Each row is a point on a tangle of strands that fork, close into loops and nearly touch. The rows are in no order.
Two points are linked if the straight distance between their rows is under 64.9. Some points are linked to none.
z475: -13 -13 3 -13 -8 8 -17 8 16 4 5 3 1 -23 13 -10 13 -2 -4 -1 1 13 14 -31
 -9 3 11 -1 0 26 -19 -26 23 8
z628: 8 17 8 -35 2 3 -11 5 -1 -7 8 29 20 -9 5 10 16 4 8 2 20 -4 1 -14 6 9 -4
 -9 -22 13 -12 -13 24 -8
z96: 11 8 13 1 -24 -21 -4 10 2 8 0 -9 2 6 1 -14 2 -22 -12 -6 3 -26 -13 22 15
 -20 13 9 -9 -13 17 8 0 -12
z350: -5 -21 -2 -5 -20 7 1 -1 1 20 0 -13 -1 -5 -5 -10 1 -5 7 7 20 11 15 -4 19
 9 -3 7 -10 12 16 -14 2 -11
z308: -3 0 6 13 13 15 13 -3 3 -10 21 7 23 2 -12 0 -7 8 -11 16 -17 27 36 29 16
 -6 7 -33 24 11 -4 11 -25 -10
z756: -14 10 1 7 9 -3 -3 8 13 -1 -15 -18 -9 -16 15 15 -16 -9 2 -11 -7 8 12 2
 37 -20 8 0 12 15 -37 -2 3 -6
z592: 9 -1 -7 -2 22 7 4 5 13 -23 -16 11 12 12 -24 31 15 9 1 -15 2 -2 -14 -1
 -19 15 -14 -6 5 -14 -10 26 -8 5
z51: -10 -26 19 18 16 -11 1 -17 -6 3 7 -13 6 -9 4 -14 -4 2 -17 3 -16 -15 2 21
 0 2 8 -13 -13 -13 12 1 -9 -5
z62: -11 -11 13 -10 -11 -2 -8 0 -4 7 4 5 31 -4 -1 -5 7 -5 1 23 3 12 30 5 13
 -9 20 -17 19 29 -3 -4 4 -5
z895: -13 6 3 3 -10 19 10 -10 8 4 -1 0 -9 -6 0 8 15 20 19 6 6 -16 -11 -20 -21
 -1 3 8 1 3 -19 -8 12 -7
z209: -5 -7 13 13 -8 -7 8 -15 -5 3 11 -26 -24 6 -19 -16 -11 8 -4 7 -22 0 16 12
 17 7 5 -8 16 0 19 -4 -18 -14
z435: 2 28 1 -4 5 0 -5 -14 -7 -6 3 10 3 18 -2 16 -26 5 9 -5 -10 25 3 3 -8 6
 -13 11 10 3 8 -7 -6 -8
z301: -14 23 5 -9 -37 -16 -2 -5 -2 -19 1 -3 -2 8 -14 11 -6 -5 3 8 6 14 8 12 10
 6 -1 -8 37 1 2 15 -13 -17
z423: 23 -5 -25 21 12 10 -14 14 -3 7 -4 23 -12 -5 13 -15 5 -27 -20 -17 -4 -1
 -7 -6 -36 6 10 3 -9 24 9 -7 7 9
z842: 13 -27 -4 -2 19 22 -11 11 3 4 -1 -8 -21 -21 10 -8 27 2 8 9 9 -19 -18 -9
 -15 17 11 -2 -24 5 -12 -20 12 18
z71: 9 -14 3 16 20 4 3 1 -27 -8 -7 -7 -15 -8 -16 7 -5 14 -7 -2 16 -12 -8 -7
 -3 14 -1 3 1 10 19 10 -14 22
z60: 9 -17 -19 18 18 23 -1 4 1 22 11 -8 -18 -10 14 -14 17 3 15 8 0 -16 -6 6
 -27 11 8 10 -10 12 9 -19 15 17
z449: 2 19 -18 -19 -2 7 10 -15 -9 8 -7 25 -5 -3 20 -8 -25 -5 17 0 -1 -11 -5
 -11 12 -28 -9 19 -23 -12 3 -15 17 2
z701: -14 -3 12 1 -4 2 9 -13 -6 -10 13 -13 -9 8 -26 4 -20 11 2 16 -23 1 25 24
 32 -6 -6 -14 32 3 18 13 -24 -7
z708: -9 13 32 -20 -25 3 10 -4 2 3 19 1 9 9 -20 2 -3 -3 -2 7 7 3 7 18 23 6 6
 -4 8 1 36 10 -6 -25
z409: -8 -9 -10 9 -2 6 17 5 6 5 -11 7 5 -17 7 6 -7 -5 4 -13 11 -4 -3 1 -5 -19
 -7 4 -5 0 -1 4 -1 -18
z852: -14 -1 -9 5 -9 13 12 -8 -3 16 -5 -17 -21 -13 12 1 -4 12 20 4 -5 0 6 -15
 -8 3 -4 21 5 0 -8 -23 -3 5
z456: 22 11 16 21 23 -16 -1 -10 -17 -11 5 -24 -3 -8 4 13 -7 20 -5 6 -6 -15 -13
 19 5 -16 16 -2 25 3 -9 6 -7 1
z398: 2 -5 -12 11 -4 -17 -17 -4 -5 -9 -9 -7 3 8 1 -15 -8 -7 -15 -6 -4 12 23
 -11 -5 6 10 1 18 18 -19 -2 0 0
z993: -14 -20 2 4 23 14 4 9 12 -2 3 7 -4 5 1 -6 14 0 -19 -3 -5 -12 14 -10 -28
 14 21 0 -1 13 6 0 5 11
z711: 2 -13 -15 18 4 -2 -5 -2 11 0 -2 -18 -36 2 18 -21 4 -14 -1 -11 -11 2 4
 -10 -22 10 14 26 -3 3 6 -7 9 7
z370: 5 9 -2 10 -29 -13 2 11 5 6 -8 14 12 20 1 1 -5 -21 -16 -6 11 38 21 18 -11
 4 -18 -9 22 -1 22 10 -23 -15
z636: 5 -6 -16 4 0 17 13 8 5 6 -15 43 11 7 -16 -3 20 -3 -13 -8 13 -5 -5 -11
 -21 13 -8 -6 -12 14 5 1 7 3
z750: -17 -11 1 -2 5 -8 -6 -12 15 6 7 -19 -23 -5 17 -25 1 -12 4 -4 -28 7 10 -6
 1 8 4 14 -17 -8 -3 -22 7 -6
z634: -5 -19 -2 2 -13 -13 -18 7 10 0 -18 -33 -6 1 11 -14 10 -5 -7 -1 9 -4 -20
 -15 -15 15 14 13 4 -8 -3 13 7 14
z907: 13 36 0 17 -7 -8 -5 5 -18 -16 9 19 -1 16 -7 31 -5 0 -4 -19 -11 -7 -41 4
 -16 -15 -26 20 -1 -15 11 31 -14 0
z205: -6 2 3 8 6 -10 7 -5 -21 -11 -15 10 15 3 -23 1 -14 6 -4 8 10 -12 24 2 13
 3 1 -4 27 16 7 21 -14 13
z329: 30 5 -27 13 11 31 4 -2 6 4 -15 6 -25 0 3 -6 -2 8 21 4 -3 5 -15 -18 -8 -3
 -8 20 -17 0 -10 1 11 12
z70: 8 12 14 -3 48 7 -3 9 -7 11 13 7 0 1 15 4 5 15 5 4 -5 -12 -12 1 -32 -2 0
 -1 -4 -17 -6 -18 10 12
z428: -17 -13 15 19 8 15 19 -15 -14 9 12 -7 -23 -12 9 5 -14 11 -5 3 -3 -10 -5
 0 -9 -1 12 17 -4 6 27 -3 -9 8
z691: -25 18 11 -17 -1 -3 -13 19 17 -6 -2 2 9 -13 6 7 -7 1 4 -3 -9 21 28 13 39
 -19 -1 -6 11 22 -28 -9 6 -11
z42: 2 -14 -8 20 10 16 12 -6 -9 -1 7 11 18 -9 -7 20 0 23 -8 6 16 7 6 7 -15 12
 -3 -28 5 7 2 2 -19 3
z352: 16 16 -5 -16 -2 3 -8 3 -2 -10 4 30 11 8 5 -7 -7 -17 -6 -7 12 27 13 -5 4
 13 -11 3 -16 15 17 1 4 -4
z156: 19 10 10 -19 16 10 -5 2 -1 -4 5 31 22 -15 2 19 14 -6 2 -3 7 -9 -24 -9
 -20 -2 5 -13 -30 -4 -15 -10 15 0
z788: 18 15 -7 -20 -22 -23 -6 -1 -29 -13 10 26 24 -5 9 9 -7 -16 -1 0 14 -9 -19
 3 1 -11 -5 -8 -17 -10 5 0 5 -9
z763: -1 1 -15 -14 -33 -31 5 -12 -8 -9 -1 3 9 12 3 -23 -5 1 -7 4 2 -11 -7 -8
 11 9 -10 -14 -11 -19 17 1 4 -4
z829: -22 8 32 3 4 16 15 -14 3 8 13 2 -13 -8 8 7 -10 11 2 5 -5 -8 3 -2 -7 -6
 16 13 -21 9 1 -19 -1 -9
z108: 12 -6 -32 29 5 6 13 6 -20 10 -9 24 -4 7 -3 -5 -11 4 -2 -14 1 6 -4 -6 -25
 3 -29 6 5 6 20 4 -18 18
z672: 17 -1 -5 28 18 20 -4 12 0 10 9 -4 -18 4 6 3 12 9 -13 -13 -4 -2 -10 -13
 -48 17 13 11 21 17 -2 1 7 15
z607: -4 -26 16 10 -14 7 -8 -6 -3 5 12 -27 -9 1 0 -19 0 8 -6 20 4 6 10 4 5 14
 13 -2 0 18 17 -6 -9 -3
z495: -17 3 -12 -4 -15 25 17 1 10 8 1 32 5 -3 -20 8 20 10 9 -13 17 2 17 -7 -9
 7 -14 10 -3 23 2 2 6 -7
z340: 11 -8 10 -8 -6 8 -2 -4 -16 16 12 12 3 -6 11 6 4 -4 -2 9 23 -8 -10 -18
 -32 14 13 -2 -10 10 12 -18 0 0
z761: -11 -9 33 -14 0 3 8 5 5 6 4 3 28 7 -18 13 10 -4 0 18 17 -7 6 23 12 -4 10
 -5 -4 5 30 20 -3 -18
z920: -15 5 12 13 16 6 -8 0 2 11 15 14 20 -13 17 -4 12 37 -7 17 -4 -6 17 8 -3
 -10 -1 -8 12 24 -28 -13 4 -8
z675: -11 -1 -1 -25 2 -7 10 0 3 -11 -19 16 -8 2 2 3 -4 -12 -14 -18 5 -12 -8
 -16 4 2 7 17 -24 -18 1 11 6 11
z741: 18 3 -5 28 21 11 -1 -7 7 -1 11 -15 -4 4 6 6 10 29 -5 0 -15 -5 -13 -1 -41
 8 4 -1 18 4 -8 -3 -6 -6
z784: -12 -27 -17 -6 4 21 3 3 29 8 4 1 -12 -15 10 -15 12 -13 3 -14 -11 13 6
 -29 -8 -8 5 6 -21 15 -22 -22 20 9
z575: 13 23 18 0 -22 -6 -3 -6 -10 -12 10 -7 16 20 -15 1 -13 -10 -3 12 0 3 7 20
 13 1 1 -15 13 -1 24 11 -20 -18
z468: 19 -1 -8 18 4 6 -10 14 -4 0 -11 8 -29 13 7 -7 9 -18 -17 -10 8 -10 -24
 -18 -39 9 12 10 2 11 11 10 -1 14
z105: 2 -9 19 12 29 -11 -9 -5 -13 1 6 -27 -9 -8 8 8 -15 17 -2 25 -4 -1 6 14 29
 -12 20 -8 17 13 -1 -4 -12 10
z876: 13 5 19 21 24 -10 0 -9 2 -26 10 -27 -5 -1 9 18 -7 12 -9 -7 -17 25 -10 9
 -1 -6 9 0 26 -5 -12 16 -22 -3
z4: 0 6 9 -12 -20 -4 9 7 -9 15 -7 3 11 15 -7 -9 9 -15 3 1 23 -21 -6 11 14 -8
 12 12 -13 4 22 -3 18 -15
z492: -18 -19 9 -7 -15 0 11 24 3 28 7 -52 -20 -13 11 -12 -10 1 9 16 -20 -14 12
 9 28 -11 8 -15 16 -5 3 -16 -6 2
z544: -1 13 24 -6 -6 -18 -1 -12 -21 -3 11 -16 -4 -2 -18 9 1 5 5 15 -1 -21 -9 8
 17 -5 17 -1 3 -10 9 3 -1 -1
z440: 3 -1 -10 8 -9 -22 0 -6 -2 -8 -4 -2 23 10 3 -15 -8 2 -14 14 -13 13 24 9
 -12 8 1 -16 31 -4 -8 -1 -18 -8
z170: 2 -1 -2 -10 -1 7 2 17 8 -8 -15 29 -10 6 -3 11 7 -27 -18 -20 24 -3 -22
 -29 -10 -5 -3 15 -29 0 5 14 10 11
z242: -2 -1 23 1 1 5 -13 10 20 10 18 -28 -6 -2 3 -8 6 15 -5 22 -27 17 20 20 41
 -10 5 -22 8 6 -16 -10 -12 -15
z391: 26 -1 -15 8 -2 21 1 -2 14 16 -12 -1 -20 -5 16 -1 -4 -6 19 1 6 23 -7 0 8
 -21 -5 14 -10 9 -16 -16 6 -5
z500: -9 15 23 6 17 12 3 -21 -2 -8 18 8 -6 3 -10 18 -15 23 2 -2 -11 3 1 0 -3 7
 -6 18 -11 0 10 2 -10 -12
z57: 9 -9 -11 9 18 -21 -4 -7 -6 3 -4 -4 -14 7 21 -12 -15 -5 -10 -14 -8 4 6 -2
 -4 5 1 17 -1 -7 14 -7 -2 18
z798: 21 18 -5 -22 1 6 -11 7 4 -3 0 29 4 20 -5 2 2 -21 -9 -9 17 8 -13 -14 1
 -12 -4 17 -20 8 5 16 18 -3
z831: 21 35 0 -12 11 2 -4 13 11 -7 6 38 46 4 13 11 9 -10 7 1 6 8 7 9 -8 -10 -4
 -9 -6 -5 -10 -9 13 -16
z882: -4 -19 -12 2 8 13 -8 -9 7 6 3 12 9 -7 -16 -24 26 5 -7 -3 4 8 32 7 10 5
 -6 -4 -27 27 -8 -20 7 -5
z63: -6 -19 -11 -8 -10 -20 -3 -1 0 -4 -4 -13 12 2 -4 -29 3 3 2 10 -13 -10 7 1
 6 6 -5 -12 -10 -10 -5 -9 15 -10
z10: 3 -19 -10 17 22 24 -5 13 11 12 6 6 -6 -2 4 -9 10 9 -5 -13 -2 8 26 11 8
 -5 -12 5 -12 15 -17 -16 4 4
z872: 23 3 -15 9 -26 -25 -2 -1 -8 9 -6 -11 -13 11 2 -15 4 -8 5 -3 -1 -3 -38 7
 -12 -7 -8 -1 7 -32 16 9 -8 -10
z404: 12 32 5 -17 1 9 -7 5 6 -9 0 1 -6 5 -7 13 -3 -19 6 -9 4 5 -10 26 39 -6
 -14 9 -13 -12 7 13 1 -24
z361: 1 -3 6 30 18 26 -3 7 -6 24 15 6 -2 0 4 -12 -2 25 -7 6 -7 8 24 26 19 -15
 -10 2 -1 26 6 -19 -10 6
z180: -15 1 -1 5 -2 6 10 3 20 14 -11 -10 2 -2 -6 -4 -4 5 3 -9 -7 -6 3 20 20
 -19 -13 -7 5 -2 -7 1 4 -27
z331: -10 -2 1 -6 7 1 -19 -8 3 -2 3 -2 -10 -10 1 -11 -2 3 -7 2 -2 18 32 -14 5
 5 6 7 -3 25 -27 -11 4 16
z720: 13 -10 -16 -23 -14 -24 -3 -3 -9 7 5 8 11 -10 20 -3 6 -15 6 2 14 -20 -30
 -9 -6 -11 5 -4 -22 -27 -3 -9 8 -4
z111: 22 -6 -8 12 0 6 -23 7 -13 14 -3 14 4 0 10 -14 8 -4 -11 5 19 -5 5 -5 -25
 25 14 -2 -5 26 10 -9 11 7
z376: 20 26 8 5 6 -15 -15 -8 -15 -38 2 4 7 17 -24 27 5 -3 -1 -24 -8 4 -29 -6
 -18 2 -18 17 -6 -22 8 30 -7 8
z783: -22 -4 10 -4 -7 5 -1 4 10 -17 -12 -2 -2 -17 -9 12 -4 -13 -14 -14 11 3 3
 -28 5 -3 10 3 -11 18 -26 11 6 -9
z704: -22 6 3 -8 -22 26 18 -6 23 -10 -1 10 -1 0 -21 12 15 20 19 -4 3 1 -5 -5
 -3 5 -6 13 -5 15 -17 8 4 -13
z571: -11 -14 -4 0 -12 17 17 -7 8 10 11 9 3 -18 -14 -13 13 3 9 -9 10 19 17 -1
 0 1 -8 0 -25 18 10 -12 4 -6
z192: -11 -13 6 8 6 -2 5 -4 1 -4 -1 -3 5 0 -3 19 4 11 -8 4 4 4 0 -10 -20 12 1
 -17 26 -5 -12 7 -5 8
z955: 16 17 -21 -20 -8 8 9 -10 1 2 -2 35 -7 1 7 8 -12 -9 16 -6 -2 -6 -32 -5
 -12 -31 -17 14 -30 -31 7 5 6 1
z823: 3 12 -19 -7 4 -5 8 -3 -8 -7 -16 36 11 6 11 22 -16 -5 7 -16 5 1 -24 -3
 -18 -21 -19 1 0 -27 4 15 -7 10
z848: -1 -11 -8 19 14 1 8 -2 -17 -5 -14 13 -3 7 -15 -9 -8 9 -21 -11 -8 -6 -2
 -10 -22 21 -12 -3 -5 1 21 6 -9 15
z410: -1 23 1 -5 -9 -26 -1 4 -11 -11 2 28 17 0 -4 22 -7 -15 -5 -9 22 -2 -15 0
 -11 -7 -9 -6 1 -19 0 16 -3 0
z2: 20 17 15 5 -2 0 -3 17 10 15 -8 -18 -7 13 -5 10 -1 -21 -8 -4 -4 -5 -14 33
 29 -22 1 1 0 -8 12 6 -4 -17
z949: 12 5 -34 -23 -40 -14 7 -2 0 -7 -1 21 -6 5 11 -12 -11 -13 2 -6 7 13 -14
 -2 13 -6 -17 -11 -14 -23 22 6 1 -19
z945: 6 0 2 -11 17 12 -7 0 -4 14 6 15 -9 -9 25 0 -2 -4 4 -3 5 -4 -6 -19 -26 0
 6 7 -8 -2 -5 -26 18 10
z276: -1 -15 -9 13 -5 12 20 0 -2 5 -9 -4 -17 -6 4 -12 17 -11 15 3 3 -16 -30 -5
 -10 -7 5 13 -32 -19 2 6 3 1
z95: -25 -23 16 -6 -21 4 -6 16 13 20 12 -33 -6 -22 4 -8 -2 13 8 18 -22 6 23
 12 32 -12 4 -21 5 15 -7 -12 0 -15
z337: 1 -1 -25 -4 -4 22 9 -4 -3 -13 -7 18 -33 -7 -17 -20 1 -2 4 -8 3 -8 3 -34
 1 14 -6 12 -28 3 0 -11 6 27
z913: -36 -2 -1 -10 -42 -16 9 -5 -1 -2 -7 -9 -9 -18 -6 14 -10 -11 15 -4 10 -10
 -14 -6 8 -5 -5 1 6 -13 2 16 -2 -3
z903: -19 -18 4 -10 -8 -13 -1 -1 -12 -2 -8 7 20 1 -7 -6 -12 -10 -1 10 10 8 29
 -7 28 -5 1 -10 21 14 4 18 -4 16
z487: -22 2 11 2 -4 4 8 -9 5 21 16 -7 -18 -18 15 -20 -6 6 -3 6 -19 -8 20 12 -3
 -4 11 6 -11 12 0 -21 7 -11
z78: -15 8 9 -13 -12 -10 5 -16 -13 7 -5 1 7 -3 -8 -8 -2 4 7 8 17 -30 -1 3 9 1
 3 2 -3 4 4 -2 11 0
z685: -2 40 23 -18 3 -6 -8 6 13 -32 14 -12 8 -16 -7 18 -7 -11 0 7 -7 12 20 31
 36 4 6 -14 4 -11 -23 25 -11 -18
z510: -14 32 20 -24 7 -8 -3 -2 11 -12 8 -11 -2 2 -10 13 -7 2 13 -1 -7 -1 3 31
 42 -6 -11 1 -5 -9 -16 9 2 -17
z59: 8 -24 -1 16 22 -7 -15 -5 0 -5 14 -33 3 -3 -2 -5 9 33 1 14 -17 11 1 1 -10
 31 9 -9 11 4 -16 -4 -2 11
z888: 18 -1 -30 -6 13 27 8 -2 10 -6 -19 25 -19 13 -7 -21 9 -2 12 -3 0 -19 -13
 -36 -15 0 -7 15 -17 -15 -3 5 13 29
z11: -2 10 10 16 12 5 13 -10 -30 -4 8 0 3 15 -16 2 -22 22 -5 20 -18 -18 13 16
 14 -2 3 -10 22 12 19 16 -14 2
z255: -7 -32 -1 9 -19 -19 -2 3 -8 2 -5 -39 -7 -1 0 -15 -11 -3 -2 6 -17 0 5 -2
 9 1 12 -12 26 -7 0 10 0 7
z803: 12 30 -9 5 -18 0 4 17 -1 3 -9 12 0 10 1 17 -16 -19 -3 -14 8 25 1 25 4 -7
 -15 -6 26 -6 13 0 -17 -26
z74: -4 -9 21 5 2 -19 8 -4 -7 6 -1 -28 -5 13 6 18 -10 2 7 -7 9 0 -18 8 13 -19
 0 25 19 -36 20 7 -14 19
z568: 7 20 -6 0 24 -18 -6 -1 1 -43 -9 0 9 12 -22 27 7 13 -9 -19 -6 17 -17 -8
 -7 10 -7 0 10 -24 -11 34 -9 17
z540: 10 21 -3 -14 12 -9 -12 14 21 -10 -2 9 37 5 11 16 16 -26 8 -1 7 21 -3 19
 -1 1 -3 -8 1 -22 -11 1 1 -15
z436: -22 -5 -10 2 -18 2 6 -8 2 8 -4 -16 -25 8 17 -21 4 -5 2 4 -11 -8 3 -19
 -11 13 11 27 18 -1 11 -6 5 16
z712: -1 8 12 11 15 -8 -2 -9 8 -18 19 -8 22 8 1 2 -6 11 -5 25 -16 16 22 22 -2
 10 6 -21 19 1 -17 -7 -20 -13
z874: 2 2 -5 6 -3 4 7 0 -10 -19 -17 -7 -20 -3 -15 20 1 17 7 -6 15 -13 -17 -24
 -10 6 7 13 8 7 -9 16 -3 27
z415: 13 -4 -6 -3 6 12 2 -5 -3 -15 -4 -5 1 13 -26 11 14 25 10 -8 1 -4 -21 -19
 -29 28 -21 -8 2 -11 1 1 -7 8
z884: -6 5 21 0 2 -29 -10 -9 -6 1 6 -36 -13 -4 12 -2 -2 -6 0 8 -13 -24 -8 5 12
 -18 23 9 1 -24 7 -1 0 10
z516: -11 -7 10 -11 6 -17 5 -4 -7 6 2 12 25 -14 -4 -11 4 10 6 14 -5 -18 14 3 0
 -1 1 -17 -13 -8 -3 -16 11 10
z860: -7 -11 13 9 8 3 17 -5 2 20 3 -14 -7 5 4 11 -8 5 1 -4 4 4 -9 7 0 3 -3 17
 -3 -18 24 8 -13 6
z6: 12 2 -14 14 -10 24 -2 2 0 25 -6 -2 -31 -2 7 -20 -2 -10 22 -1 9 6 16 11
 22 -15 -5 21 -8 23 1 -27 1 -1
z286: -17 1 10 -45 -2 1 -4 1 16 -18 7 13 11 -18 3 10 11 -4 13 1 11 9 -6 -28 14
 7 7 -3 -26 0 -19 -3 22 2
z564: -12 -16 24 -7 7 -14 7 -2 -15 12 8 -36 -21 -15 6 -4 -18 7 14 15 -14 -15 1
 5 24 -26 15 -5 16 -7 9 -13 -13 11
z314: -1 9 -5 -10 33 4 -6 -2 15 -15 -13 0 -2 -11 -4 8 5 20 -2 -3 -10 -3 -1 -19
 4 0 -7 -4 -3 -1 -37 -11 3 6
z132: -12 -10 5 16 15 -7 6 15 8 15 -5 -23 -5 -15 13 -1 -15 -7 -13 -2 -17 -1 12
 20 31 -17 0 -8 10 3 -10 -7 -4 -7
z75: 1 16 22 15 6 20 9 2 -15 12 16 4 1 0 -6 0 -15 15 -8 9 -11 -6 17 35 31 -14
 -1 -9 4 21 22 -1 -13 -11
z637: 16 18 -13 6 1 5 5 7 -3 15 -10 22 6 9 6 10 -20 -7 7 -6 -3 27 -10 11 -13
 -5 -27 12 6 -1 18 3 -9 -15
z488: -22 26 23 -30 -5 10 -4 10 17 0 6 14 12 -11 -2 15 10 11 17 15 -4 16 27 27
 37 -3 -11 -21 17 18 -18 0 1 -8
z135: -16 -21 10 -8 -27 -29 -6 11 -9 -3 -10 -17 9 -2 3 -5 9 -15 -13 4 12 -6
 -21 -16 -9 1 10 -11 0 -16 2 15 -2 12
z441: -18 3 3 -6 -24 -34 6 4 -8 -9 -11 -18 9 -4 7 7 -6 -7 2 -4 -6 -14 -17 -6 9
 -16 0 -5 10 -26 -7 14 -3 -5
z76: 0 12 7 -11 -8 -14 -12 -6 -15 -15 -12 -2 -2 20 -10 9 -2 -1 -6 -13 16 -14
 -19 -21 -10 10 10 15 17 -14 -5 16 8 19
z397: 15 -6 -9 7 26 31 -7 14 -9 -14 -4 35 21 -3 -26 10 10 -10 -14 -13 8 -8 1
 -14 -14 15 -8 -15 -16 13 4 -12 3 12
z706: -6 3 11 -2 30 -4 -12 5 5 -5 3 -16 5 5 -1 -7 18 36 0 9 -17 -3 4 -3 -3 17
 1 -2 7 -3 -28 -11 3 20
z109: 3 10 1 -6 -17 -36 1 -13 -12 7 8 -19 -19 10 9 13 1 -7 1 -11 -5 -9 -18 -3
 -2 -9 10 24 5 -33 16 1 -5 17
z814: 13 -9 -14 16 -15 -29 -6 -7 -13 -1 -3 -20 -10 9 -2 -19 3 10 0 8 -3 2 -14
 -1 -21 20 1 -3 14 -14 20 5 -7 3
z123: -2 -20 -21 -1 4 -16 10 4 6 18 -9 -5 3 -7 24 0 -1 -15 16 -8 7 -9 -16 -5
 -5 -13 -4 -1 -2 -24 -9 -10 7 3
z973: -1 -27 0 23 24 10 -6 -3 13 -8 8 -22 6 0 1 4 10 24 -11 0 -17 7 0 -14 -32
 22 5 -13 36 -6 -12 2 -9 15
z375: 7 -7 -35 2 -5 3 -1 15 21 7 -12 10 14 13 2 1 -5 -17 6 -18 7 30 14 3 7 -2
 -25 2 9 -5 -16 -2 1 -7
z534: -3 -25 -25 8 -2 2 -4 -3 0 3 -6 -5 3 -3 -14 -30 14 0 -1 -3 -2 -11 15 -14
 3 18 -7 0 -15 11 -12 -8 10 11
z682: 2 24 -1 -22 5 -10 -6 -3 -5 -26 4 16 20 23 6 -6 -13 -13 -19 -11 -1 7 19
 -6 16 4 -6 8 -17 -6 6 11 3 3
z947: 23 5 -26 4 -20 -6 0 -10 6 9 -8 12 -10 6 4 -19 -3 -13 11 -2 -7 9 -23 11
 -2 -13 -11 -7 -11 -12 5 -1 8 -26
z822: 13 21 14 -14 -3 -10 -16 -1 -14 -3 -1 5 17 21 -8 19 -2 5 -2 12 23 -11 -9
 -1 -18 4 0 6 22 7 -8 14 6 11
z446: 23 8 -6 -11 16 -1 -7 6 2 -2 0 30 37 3 11 -2 7 -21 -10 -3 -6 3 -10 1 -20
 -2 -6 -18 -28 -8 3 -8 12 -15
z615: -1 -7 -37 2 -17 14 12 1 29 25 -19 1 -10 6 11 -5 -4 -12 25 -11 4 15 5 -7
 12 -19 -15 1 8 -3 -15 -6 6 -15
z858: -12 -8 9 -18 9 -1 -1 3 12 -3 -5 6 14 15 2 0 2 -10 -16 -7 2 1 18 2 12 11
 -1 7 -12 -3 -3 13 15 4
z212: 3 -4 4 -10 -17 -23 1 3 -14 9 -10 -7 3 13 4 -8 -17 -8 -3 12 13 -2 12 8 24
 -8 4 -19 28 -5 23 2 -12 9
z320: 15 -9 -22 0 5 -9 -9 -6 -8 -7 1 -9 -8 7 -7 -11 13 9 4 7 -4 -9 -20 -18 -28
 35 -5 -11 -4 -9 3 -2 0 15
z358: 13 -6 -21 13 -13 31 7 4 6 22 -6 -6 -27 -11 22 -22 7 -8 18 3 12 -5 8 0 -7
 7 9 30 -16 21 8 -17 8 4
z171: -11 -16 -5 20 -1 16 12 -6 -6 -7 18 11 31 -2 -12 16 1 14 -14 13 -1 16 32
 7 -4 0 1 -35 25 24 -10 23 -15 -3
z950: -4 -7 32 -1 10 -13 12 -2 -3 7 5 -11 25 11 -4 1 8 -3 -7 14 -10 -17 -2 38
 8 -7 14 -8 -14 -13 9 5 -9 -15
z692: -10 -1 0 -21 8 13 -10 2 19 -19 -11 5 -18 -13 -1 13 11 -6 2 -6 1 7 -8 -23
 9 -5 4 1 -22 9 -39 0 13 4
z961: 10 -32 -6 8 14 -1 -22 14 13 3 -4 -31 -2 -12 6 4 15 -6 0 1 5 -3 -19 -19
 -14 15 12 -5 -11 -7 -18 -5 13 11
z668: -21 7 -2 -19 -40 -7 -5 -3 12 -10 -1 -5 10 -7 -19 9 -1 -3 18 -9 5 6 -1 2
 9 6 -12 -6 23 -8 -10 15 8 -23

A tip is a point with one link. Name the tips that can be reached along the links from each point below, in the order of the rows.
z132 => z449, z488
z440 => z70, z784, z783, z540
z874 => z108, z822
z391 => z51, z337, z375

A fork is a point with three links, a tip a point with one. Leave the first point through the second and follow the links. Name the first fork or tip that comes.
z6 / z358 => z51
z488 / z691 => z449
z973 / z192 => z784
z950 / z761 => z391
z907 / z376 => z63
z784 / z475 => z973

Name the points in between on the shortest way along the links from the first point to the second, in order.
z105 / z495 => z564, z884, z544, z78, z516, z63, z534, z882, z571
z831 / z973 => z446, z156, z628, z286, z692, z314, z706, z59
z668 / z615 => z913, z441, z135, z634, z961, z842, z60, z358, z6, z391
z516 / z376 => z63, z763, z949, z947, z872, z814, z320, z415, z592, z568
z456 / z510 => z105, z564, z884, z544, z78, z4, z96, z2, z404
